Points on a hilly landscape, in no order, each with its height.
From any point a ball rolls to the lowest of the 6 points nearest to it. It stops when none of these is lower. Distance is the straight distance between rows; heights are no part of it.
z60: [ 34  -4  20 -15  31  35 -87   6]  h=4.20
z31: [ 85  35   4 -31  90   7 -31 -51]  h=3.97
z151: [-49  13  22  43  16 -28  81 -25]  h=3.81
z472: [ 51  21   5 -20  -5  43 -13  17]  h=4.32
z288: [ 41  29  35  31  71  36 -35 -46]  h=1.33
z480: [-10 -38 -67  23  -7  27 -89  -5]  h=5.55
z912: [-12  28  17  -3   9 -44  79   0]  h=5.02
z581: [ 14  18  19 -65 -22 -79  42  34]  h=4.58
z954: [-53 -23  16  32 -13  24  20  20]  h=4.09
z995: [-24 -37 -42 -49 -25 -56  -2  31]  h=5.14
z628: [ 27  19  36  28  37  48 -49 -20]  h=2.60
z610: [-17  -5  31  59  13  63 -48  -5]  h=3.24
z359: [ 19  13  -5 -42 -12 -14  48  40]  h=4.56
z979: [  8 -12  26  10  22  44 -89  -2]  h=4.64
z5: [ -1  -9  39  37  27  49 -70  -6]  h=3.62
z862: [ 27  33   4 -49  -6 -51  77  35]  h=4.53
z349: [ 16  26  39  52  66  43 -39 -54]  h=2.26
z684: [  7  23   3  31   2  34  34 -13]  h=5.01
z312: [-19  14  44 -29 -20 -86  25  14]  h=5.31
z178: [ 30  37  -8  31  16  39  24 -38]  h=0.65
z523: [-34 -43 -25 -30 -23 -62  -2  23]  h=5.22
z959: [  1 -34 -57 -65 -37 -29  -1  42]  h=5.06
z482: [-38 -51 -69  38 -15  23 -61  -1]  h=4.97
z506: [ 63  22  30 -13  60  30 -61 -10]  h=3.44
z347: [-36 -40 -14  25 -25  37 -35  16]  h=4.63
z846: [ 18 -40 -78  -5 -18  23 -83   5]  h=6.31
z983: [ 42  13  12   0  10  52 -44   6]  h=3.79
z740: [-70 -29  13   4 -20 -41  18  18]  h=1.76
z665: [-76 -58 -37  19 -18 -26 -10  16]  h=6.34
z400: [-27  19  -3  53  12  18  71 -36]  h=4.24
z955: [ 24  30  -8 -13  -7  11  68   8]  h=4.45
z249: [ -1 -32 -32 -73 -29 -84  -5  35]  h=5.04
z411: [  8   0  -6 -29 -19   4  28  45]  h=4.62
z711: [-51 -29  14 -25 -27 -79   0  10]  h=4.31
z657: [-43 -52 -45  -7 -26 -18  -8  24]  h=5.87
z733: [ 14  25 -13  31   9  19  67 -45]  h=3.49
z278: [ 17  19  43  29  65  43 -57 -27]  h=2.32
z402: [ -5   0   8  19 -11  49  -9  11]  h=3.53
z423: [ 12  37  20 -29   4 -68  80  -2]  h=4.19
z487: [ 64  39 -16   1  16  35  17 -49]  h=3.02
z403: [-25 -16   9 -35 -20 -44  29  41]  h=5.35
z466: [-4 14 10 -3 -4 -6 57 26]  h=6.70
z627: [-24 -41 -45  -6 -28  19 -28  24]  h=5.20
z155: [-80 -19  47  11 -49 -98 -28 -19]  h=3.82
z316: [ 53 -20 -36 -52  -8  28 -88  18]  h=5.03
z499: [-23 -36   4  38   2  55 -89  -8]  h=4.27
z875: [ 20 -26 -32 -25 -26  32 -48  26]  h=6.42
z450: [ 86  48 -17 -14  26  32  13 -39]  h=4.05
z257: [-66  -4  50  15 -13 -60  27   9]  h=3.09
z606: [ 46  33 -30   3   7  21  57 -38]  h=3.48
z236: [-34  -3  25  53 -11  47   2   5]  h=3.65
z905: [-71 -22  30  -2 -36 -89 -16  -8]  h=3.60
z572: [-25  16  16  35   3   0  70  -5]  h=5.08
z852: [  3  13  15 -44 -17 -44  54  34]  h=4.57
z625: [ 25  31 -21 -28  11 -48  98 -36]  h=6.33
z507: [-25  24  13  62  12  42  40 -23]  h=4.28
z67: [ 65  37  14   2  29  38 -28 -19]  h=2.86
z618: [ 12  20  18  46  19  57 -16 -17]  h=2.61
z491: [ 35 -13 -21 -38 -29  28 -25  39]  h=5.72
z726: [-38  -6  26 -22 -16 -48  27  31]  h=7.47
z729: [ -33  -24    5  -42  -37 -101  -11    8]  h=4.47
z318: [ -9  18  29  59  16  60 -26 -29]  h=2.98
z987: [ 57  35 -25 -26   4  15  66  -6]  h=4.21
z409: [ 70  18  11 -38  17  45 -51  14]  h=1.24
z620: [ 36 -33 -78 -47 -31  10 -51  33]  h=5.21
z977: [ 11 -31 -16   3  -2  43 -83   3]  h=5.71
z779: [-87 -43   2   7 -27 -91 -26 -10]  h=3.90
z957: [ -5  28  -1  -8  13 -60  96 -47]  h=4.46
z33: [ 12 -39 -69 -44 -29  -9 -19  35]  h=5.12
z694: [-35 -10  12   5 -13   1  36  27]  h=7.13
z556: [-33  28  35  14   7 -59  78 -27]  h=3.56
z878: [13  9  9  4 -9 30 22 19]  h=5.44
z920: [ 31  29   9  44  30  48   2 -57]  h=2.97
z802: [-54 -44 -14 -16 -23 -72   0  14]  h=4.18
z787: [-31  -1  11  28 -11  13  40  19]  h=5.59
z835: [ 50  35   2  24  44  41  -8 -55]  h=2.31
z901: [ 20  18  26  30  10  53 -21  -6]  h=1.39

Call two points neighbours if one is among the 6 nearest of the other. Go from one point of each pair to the other, from neighbour to neighbour, staying as low as possible. Name the highest point that can't be avoided.
z178 and z740 -> z954
z409 and z178 -> z67
z178 and z288 -> z835

Write out the way that a ball takes from each point below.
z627 -> z347, z402, z901
z625 -> z423, z556, z257, z740
z572 -> z151, z556, z257, z740
z466 -> z955, z606, z178
